Each scene shows the same named points in several views. A view is turned or mirrored, and shifted as a whole, has a little noise and may leave points out.
In the rows, zero is written as 128.

Scene 1
View 1
sigak: [147 144  76 179 148 118 108 113 144 149  93 128  86 129 103 138 131 154
 120 155 148 133 128 140 161 151 118 138 114 128 145 136 165 125  76 143
 119 138 167  95  88]
vepa: [133 149  90 133 127 125 182 140 125 171  63 146 128 151 149 131 116 138
 111 150 151 130 116 118 131 150 164  68 125 140 161  89 183 137 105 142
 130 135 194  88  98]
Romiz: [144 134 101 133 132 124 179 111  99 157  91 121  88 127 146 158 119 131
 131 138 150 156 104 142 148 158 152 111 155 133 130  77 151 166 107 141
 102 106 179 109  79]
Sug: [155 150  68 187 131  83 176 157 118 189  63 122 107 134 145 143 121 143
 133 165 145 113 105 144 138 148 126  57 138 141 139 124 178 116 115 109
  95 127 170  83  45]
nul: [119 155 113 141 122 165  74  93 121 132 101  87 109 109 126 165 149 141
 147 156 118  81 166 124 113 141 172 135 115 126 122 117 155 115 104 120
 111 115 147 124 138]
buf: [141 145  82 176 146 130  87 103 150 138 102 123  88 125  92 140 138 157
 122 154 143 127 140 136 163 149 120 154 106 125 145 141 164 118  71 146
 123 139 161  99 103]
gofez: [155 148  88 168 150 121  67 100 148 159  72 131  79 114 133 178 106 139
 113 162 154 121 127 128 122 150 133 131 113 139 140 123 171 131 104  95
 109 115 167 109 137]
roput: [126 144 106 127 133 154 117  96 133 134  95 130 106 131 121 141 130 143
 117 142 145 135 140 123 142 153 161 140 116 127 149  98 163 141  83 157
 133 132 179 109 130]
nazu: [121 158 121 127 121 165  79  95 115 142  85  89 109 106 150 180 135 131
 144 159 124  79 159 118  94 140 186 117 122 133 119 100 158 124 122 101
 105 104 153 127 155]
Keres: [120 174  98 168 129 157  20 108 155 145  77  94 124 111 121 163 146 149
 133 180 118  42 185 109  92 129 165 117  82 131 135 153 180  72 103  92
 122 136 142 112 166]
Zis: [147 141  91 160 136 117 147 120 112 163  87 112  90 123 136 157 126 139
 136 152 141 127 118 142 140 152 139 107 140 133 128 106 159 138 106 124
 100 114 167 103  78]
Mig: [127 151 109 141 132 159  82  90 126 131 103 106  97 117 116 159 141 144
 134 149 133 110 154 129 132 148 161 151 116 125 131 112 153 129  91 135
 119 120 159 119 135]
peral: [129 132 112 105 135 157 157  89 119 134 100 143  95 137 132 142 118 138
 111 127 157 171 121 126 153 161 167 148 135 126 152  66 154 176  84 175
 131 121 195 112 121]
Sego: [150 138 105 132 149 139  93  81 130 147  84 137  72 117 142 181 100 130
 111 144 161 150 119 128 129 160 150 151 129 136 140  89 158 165 102 115
 111 102 179 119 146]
nozam: [103 139 145  52 111 191 195  88  84 130  98 128 127 140 165 147 125 120
 123 118 146 154 132 112 122 157 223 114 150 127 144  22 150 186 107 180
 136 106 200 124 146]
Volik: [126 144 101 131 136 153 123  99 135 132 100 131 104 136 110 133 133 149
 117 142 147 139 141 125 152 152 157 143 114 125 152 102 163 140  75 168
 138 138 179 105 122]
pel: [108 159 110 133 105 159 146 126 102 146  93  85 141 127 138 138 159 140
 155 152 113  75 161 124 115 139 185  84 125 127 129 105 163 110 111 141
 116 127 156 109 102]
nom: [116 148 132  91 128 185  86  72 126 129  85 125 108 121 150 171 118 129
 114 143 144 120 152 106 104 153 200 144 118 129 143  67 161 154 107 130
 133 109 180 130 192]
Bet: [114 138 118 100 103 152 246 126  63 148 107  99 126 139 150 131 151 129
 154 125 128 139 120 139 147 155 189  81 170 126 123  52 145 165 110 181
 108 111 178 109  53]
mita: [143 141 100 131 135 129 157 110 113 159  83 131  96 129 147 158 112 134
 122 143 153 145 112 133 136 157 154 110 142 136 141  83 162 158 105 135
 112 112 183 108 103]
View 2
Mig: [156 150 156 112  96  86  88 130 101 161 153 161 193 159 133 126  92  93
 116 157 133 115 125 144 124 111 131 141 156  84 127 139 127 129 165 123
 118 179 104 149 120]
vepa: [186 172 181 110 120 100  94  99 102 129 131 133 106 151  73 133 161 133
  91 171 143 112 114 156 189 135 119  84 128 154 139 109 164 137 136 170
 123 176 127 172 148]
nozam: [142 169 171  62 141 121  66 146  86  91 112 138 104 153  94 163 133  93
 112 121 158 177 147 123 153 106 104 150 160 165 214 139 160 117 134 137
 146 123  82 124 100]
Bet: [150 125 213  97 137  66 131 130  73 109 102 122  97 187  83 161 136  88
 119 167 155 167 141 122 205  76 110 118 150 166 168 124 180 123 149 150
 166 110  80 157 156]
mita: [167 157 169  99 120 106 105 131 104 129 137 147 133 158 106 130 136 115
 120 167 138 111 125 147 153 111 136 132 140 131 127 130 167 132 133 140
 124 155 102 153 150]
nul: [140 139 167 102  80  67  88 130 108 160 160 158 194 158 124 121  73  77
 108 145 132 124 142 142 124 114 126 137 158  68 131 131 116 128 182 127
 102 180 108 167 122]
nom: [142 179 146  69 107 124  48 144 114 123 151 159 161 133 119 131  99  97
 108 115 140 135 143 141 104 132 120 159 159 103 171 141 127 125 148 122
 101 170 103 139  92]
Romiz: [166 140 178 101 129 100 126 137  99 123 127 143 121 167 106 133 142 114
 130 181 142 112 125 145 166  96 140 137 139 141 118 132 184 132 128 138
 133 140  92 156 170]
sigak: [190 153 154 148 106  86 116 111  94 180 142 159 190 168 130 119 127 121
 119 202 131  81  92 158 150 113 142 114 141 103  91 133 149 137 145 136
 136 193 114 153 149]
pel: [145 133 196 108  90  45 100 107  94 148 140 135 155 167  91 137  93  78
  92 147 138 150 144 138 173 109 106 101 152 104 153 112 125 126 189 152
 122 168 115 184 133]
Sego: [163 167 142  87 112 133  87 149 120 132 153 164 157 141 129 118 124 120
 131 158 136  89 125 152 112 124 149 160 143 107 113 141 160 135 123 119
 102 169 100 143 138]
peral: [172 172 150 104 138 125  89 138  85 129 120 154 143 162 121 143 145 116
 127 165 151 126 109 139 143 108 127 145 152 148 155 146 166 125 123 127
 153 152  88 117 116]
Keres: [152 155 160 115  52  60  66 102 125 186 183 161 221 138 116 103  62  84
  81 140 118 105 135 159 117 147 123 109 151  39 117 115  84 136 203 143
  71 228 145 191 112]
buf: [187 155 146 152 102  84 107 113  93 189 145 165 208 169 140 118 116 112
 119 196 130  85  89 156 138 114 142 121 148  90  92 136 137 135 155 129
 136 199 113 144 134]
Sug: [184 134 198 128 101  64 145  98 114 148 145 133 121 167  78 115 146 128
 104 202 131  81 119 163 199 116 141  80 118 125  77 104 174 145 146 169
 108 177 128 208 201]
roput: [171 167 153 118 113 102  83 123  92 154 136 155 172 160 123 135 121 108
 112 163 140 117 109 145 138 119 123 128 152 115 143 137 140 129 149 133
 136 177 108 137 112]
Volik: [178 166 149 127 117 103  86 119  86 161 133 157 177 162 126 136 127 111
 112 173 141 117  99 147 145 115 124 125 153 119 142 138 140 127 146 133
 145 182 104 131 111]
View 3
pel: [ 91 150 115 114 141 162 110 136 135 189  78 191 183 108 129 140 121 106
 111 108 131 126 167 133 139 147 101 118 175 114  68 110 144 166 173 124
 104 103 166 161 130]
Sug: [ 95 170  75  99 164 207 145 188 160 185 104 152 132 182 105 164 181 144
 157 125 134 100 169 119 156 179  90 139 172 156  69 149 189 147 131  76
  95 101 163 175 145]
Bet: [151 152 136 110 128 209 125 151 184 224  99 186 136 140 112 146 106 108
 141 143 158 170 167  95 124  92  70 114 191 124  83 102 186 112 156 167
 115  62 189 191 116]
Keres: [ 29 153 102 109 146 108 110 139  63 153  76 169 203  99 164 117 148 122
  93  69 130  77 155 173 141 218 143 128 158 116  68 131 107 202 174  83
 122 143 115 126 148]
vepa: [116 174  97 101 154 174 131 168 154 177  93 188 109 164  99 126 151 127
 142 118 124 146 187 133 121 160  90 126 168 141  93 154 153 138 113 135
 118 109 147 182 130]
buf: [ 77 148 105  86 158 149 156 167 116 164 126 134 163 152 180 129 154 111
 117 119 151 119 132 148 164 198 119 118 142 147 105 118 149 126 150  96
 180 153 119 159 140]
nozam: [152 162 164 111 102 151 108 131 135 208  92 197 109 125 126  88  84 114
 123 119 171 193 181 118  75  98  95 111 196 105 111 124 138 119 138 217
 147  57 143 179 113]
mita: [113 165 122 100 129 172 137 167 131 192 112 155 117 165 134 121 143 139
 143 119 171 137 163 127 117 156 103 129 182 138  99 143 164 125 132 138
 142  82 134 170 137]
nazu: [ 70 154 136 117 113 132 103 140  79 186  83 163 178 108 157 112 127 136
 112  88 171 101 156 142 113 169 131 131 190 108  73 128 131 179 178 126
 119  79 129 136 144]
peral: [133 160 141  93 126 155 142 156 133 189 122 160 111 156 154 100 118 116
 128 128 172 173 157 130 112 142 104 113 169 132 124 128 149 100 129 173
 182  99 122 176 122]
Romiz: [124 162 126  99 126 191 142 173 145 204 118 145 120 169 137 133 141 136
 148 133 180 141 155 110 125 143  96 129 185 141  98 131 181 115 140 137
 140  74 146 173 136]
Sego: [ 96 166 136  97 116 142 137 168  87 184 122 131 120 161 167  97 145 149
 133 107 197 124 150 137 109 179 127 134 181 136 110 149 147 128 138 138
 171  84 100 151 147]
nul: [ 65 146 130 108 124 133 116 139  88 184  92 156 193 104 171 118 124 118
 103  96 163 107 143 145 136 174 128 123 174 114  79 111 133 165 183 116
 140 107 131 139 140]
Zis: [ 98 158 110  98 140 182 142 174 135 193 115 142 141 163 142 142 155 137
 140 123 167 116 152 121 145 168 102 132 176 142  86 131 175 133 151 106
 133  93 146 167 142]
sigak: [ 80 158  99  88 159 159 155 171 121 165 122 138 152 160 165 133 162 121
 124 118 148 116 142 144 161 198 115 123 148 149 100 126 156 130 141  93
 166 143 125 162 142]
Mig: [ 79 148 131 101 129 135 129 147  95 179 106 151 170 123 176 113 128 115
 110 104 166 123 139 145 135 174 123 120 166 123  96 114 136 144 168 125
 162 117 121 149 139]
nom: [ 96 163 153 108 107 111 108 134  75 181  92 172 137 117 161  76 110 128
 108  91 177 143 164 152  84 158 132 121 185 106 107 139 111 150 149 174
 160  85 103 145 135]
gofez: [ 67 169 109  98 132 138 138 173  80 168 111 133 135 161 159 109 169 156
 130  94 172  92 152 154 124 211 133 141 172 141  95 163 141 155 137  99
 151 107 100 143 154]
roput: [101 157 125  96 137 142 136 152 115 174 110 163 141 139 158 109 128 113
 116 114 154 149 152 144 128 166 114 114 160 129 110 124 137 128 141 145
 170 123 121 164 130]
View 4
Keres: [ 75 179 174 164 104 182 165 118 129 101 109 166 134 169 112 126 208 127
 157  91 138 107 116 133 156 149  88 152 175  92 177  89 160 152 134 189
 135 172  74 122 104]
gofez: [ 90 171 176 146 143 133 167 134 114 116 144 132 138 166 113 154 151 166
 170 118 109 116 122 159 117 134 125  99 204 121 130 105 152 150 147 130
  98 178 112 129  99]
Volik: [143 135 130 148 120 123 125 125  96 123 139 158 177 161  88 134 128 153
 140 112  76  99 141 134 125 165  89 111 170 147 115 100 150 176 125 112
 103 162 135 154 111]
Zis: [118 155 171 127 140  93 144 132  66 134 126 134 158 162 103 135 149 127
 152 119  95 136 111 161 116 126 110  94 185 173  99 114 178 176 156 101
 109 190 135 115 116]
nozam: [180 153 124  82 110 124  49 160  80 121 132 208 185 118  75 113  87 190
  47 113  54 112  94 119 142 152  97  83 145 194 113 110 172 156 110  59
  95 168 112 115 114]
mita: [135 155 156 120 138  97 120 147  75 131 136 150 166 149 105 136 120 157
 131 120  82 125 115 156 120 134 118  79 185 169 103 115 175 163 141  89
  94 184 134 117 112]
vepa: [150 148 146 137 124  87 106 157  56 139 117 164 190 145 132 117 119 127
 142 103  85 116 137 154 139 144 127  69 187 145 132 117 212 169 129 108
  86 185 149 102 131]
Sego: [110 168 166 123 147 130 139 139 114 113 156 142 143 153  94 160 119 199
 137 127  87 115 112 153 111 137 124  88 195 148 108 108 139 148 139  96
  91 173 113 139  93]
nazu: [ 98 187 177 111 120 158 129 135 111 107 118 173 137 146  91 126 169 160
 106 107 114 128  81 136 144 129  96 123 166 152 140 101 160 145 137 127
 127 182  77 106 100]
peral: [161 137 125 123 129 110 101 140  87 126 150 163 181 147  80 138  94 183
 115 122  59 106 129 137 117 159 103  87 170 176  96 110 150 171 124  76
  88 165 140 148 108]
Bet: [174 133 140  87 120  72  75 143  24 144 108 176 192 136  81  98 122 111
  82 112  64 142  94 139 132 131  84  90 145 231  83 121 202 190 140  57
 115 192 143  98 135]
pel: [128 154 154 124 104 125 111 130  69 126  95 183 170 152  95 101 178 100
 114  95 104 126 101 132 152 140  76 126 149 167 136 105 192 175 135 131
 135 186 107 101 125]
buf: [114 129 145 175 132 117 174 104  97 124 138 123 164 185  88 148 162 128
 190 118  94 102 152 149 108 158  84 129 184 137 106  99 137 188 143 131
 112 167 143 168 109]
nom: [125 175 147 112 115 170 104 144 132 100 142 190 151 135  85 136 121 207
  89 111  87 103 101 122 140 154 103 109 166 139 142  97 142 138 115 111
 103 163  84 130  94]
nul: [100 165 165 130 115 159 143 118 111 107 118 165 141 161  81 127 181 141
 126 109 112 119  95 129 137 142  77 144 161 150 132  93 148 162 138 139
 134 174  88 129 102]
Mig: [114 155 153 136 122 148 144 116 110 110 131 155 151 164  77 137 160 155
 135 116  97 113 113 133 126 150  83 133 167 150 119  96 138 167 135 124
 122 168 104 142 101]
Romiz: [138 149 160 108 143  82 119 140  59 137 134 142 169 152  94 133 119 146
 128 123  77 135 107 160 113 126 112  80 180 193  85 120 176 173 151  72
  98 189 140 116 116]
roput: [136 142 136 142 121 129 125 128  99 120 137 160 172 158  89 135 130 159
 133 114  83 102 132 133 126 160  93 109 171 148 119 101 150 170 125 111
 103 163 127 145 107]
Sug: [114 153 179 142 142  63 150 143  36 149 108 126 168 164 139 124 158  84
 183 108 107 142 128 181 125 116 130  74 202 157 112 124 218 181 163 116
 101 206 155  90 133]
sigak: [116 132 152 167 137 105 166 116  84 130 136 125 165 178  99 146 151 126
 187 118  92 110 147 157 110 150  99 112 189 141 102 104 154 184 147 124
 106 175 147 150 112]
View 5
Volik: [ 97  89  93 166 155 135 104 114 113 111 117 127 134 105 108 160 131 101
 115 128  95 120 132 136 128 138 122 111 154 114  72 117 131 113 104 118
 124 109 142  84 157]
Bet: [127  82  61  79  93 108  73 122 119 158 149 101 131 141 110 139 112 159
 154  94  68 113 116 134 160 116 119 158 156 120 145 146 144 175  71 106
 156  48 128 103 109]
Sego: [141  65  95 209 153 121 150 153 136 122 112 147 123 133  79 155 133 111
  90 148 105 148 139 132 130 113 108 100 157 132 114  94 133 122  81 111
 115 129 143  83 167]
roput: [102  85  93 173 147 133 114 121 120 117 121 130 135 107 103 160 131 105
 117 133 101 123 131 135 130 134 119 111 154 114  79 110 129 118 103 114
 127 111 137  90 154]
nul: [104 104 140 185 126 135 163 136 148 135 147 147 152 104  90 116 136 107
 127 143 112 113 104 129 116 159 141 118 159 101  93  69 129 115 120 114
 125 135 124 123 117]
Zis: [128 101  99 167 149  86 116 126 126 147 137 131 140 141  93 107 122 122
 112 111  92 138 135 116 145 129 121 113 152 126 134 142 148 138  91 103
 110 125 146  85 123]
buf: [ 91 119 119 187 182 109 112 109 108 115 117 135 141 108 107 113 135  85
  91 130  92 131 137 127 118 164 141  92 148 120  74 124 145 101 114 119
  95 144 161  73 147]
sigak: [ 99 117 108 183 182  96 104 108 109 121 121 131 141 118 105 110 129  93
  93 120  93 136 143 119 127 151 131  96 147 124  87 141 149 108 111 112
  94 142 157  69 143]
mita: [134  74  77 167 145 103 114 132 128 135 128 128 131 138  91 147 119 129
 116 118  98 139 142 124 151 108 104 118 156 125 129 136 137 141  85 102
 124 112 138  83 145]
nazu: [121  85 131 197 116 130 181 150 165 142 153 153 154 112  75 127 131 121
 137 139 126 117 106 123 129 136 124 122 163 101 114  68 121 124 115 105
 135 138 110 132 114]
Mig: [106  97 123 184 141 133 144 134 133 123 130 141 142 106  96 131 136 103
 110 143 102 120 115 134 115 152 135 110 156 111  87  81 132 113 109 120
 122 126 137 104 138]
gofez: [125  91 117 231 174  99 160 136 140 125 125 153 144 125  79 124 133  98
  95 136 121 149 144 116 132 127 113  89 155 122 109 112 134 110 110 100
  98 168 141  84 147]
nozam: [130  33  49 124  82 164 108 145 135 128 130 116 119 121  95 218 119 150
 154 129  96 111 116 154 150  89  96 151 164 113 113  94 115 160  68 112
 178  44 109 113 155]
Romiz: [139  79  74 146 137  96 103 135 122 145 129 121 126 148  92 133 120 134
 111 113  82 142 136 126 150 111 112 123 153 135 143 143 148 152  72 108
 124  96 147  80 137]
nom: [124  51 102 206 120 163 168 154 156 115 127 149 135 104  78 195 134 115
 129 155 129 123 119 140 127 112 104 119 163 106  87  59 108 120 100 110
 144 118 109 117 159]
vepa: [111  81  62 163 151  99  91 103 127 133 141 120 152 124 100 158 114 129
 149  92 117 128 152 109 170  97  91 126 155 109 112 179 127 137 109  85
 125 122 122  88 136]
pel: [ 95 109 112 142 112 118 124 113 143 148 165 127 163 106 103 117 124 128
 165 106 110 102 107 118 144 145 128 140 157  91 105 116 128 133 123  98
 139 114 111 128  96]

In a view up to two points have been moved. Name them for each view, in the order of its rows, or write -.
view 1 -> -
view 2 -> vepa, mita
view 3 -> sigak, gofez
view 4 -> nazu, buf
view 5 -> nom
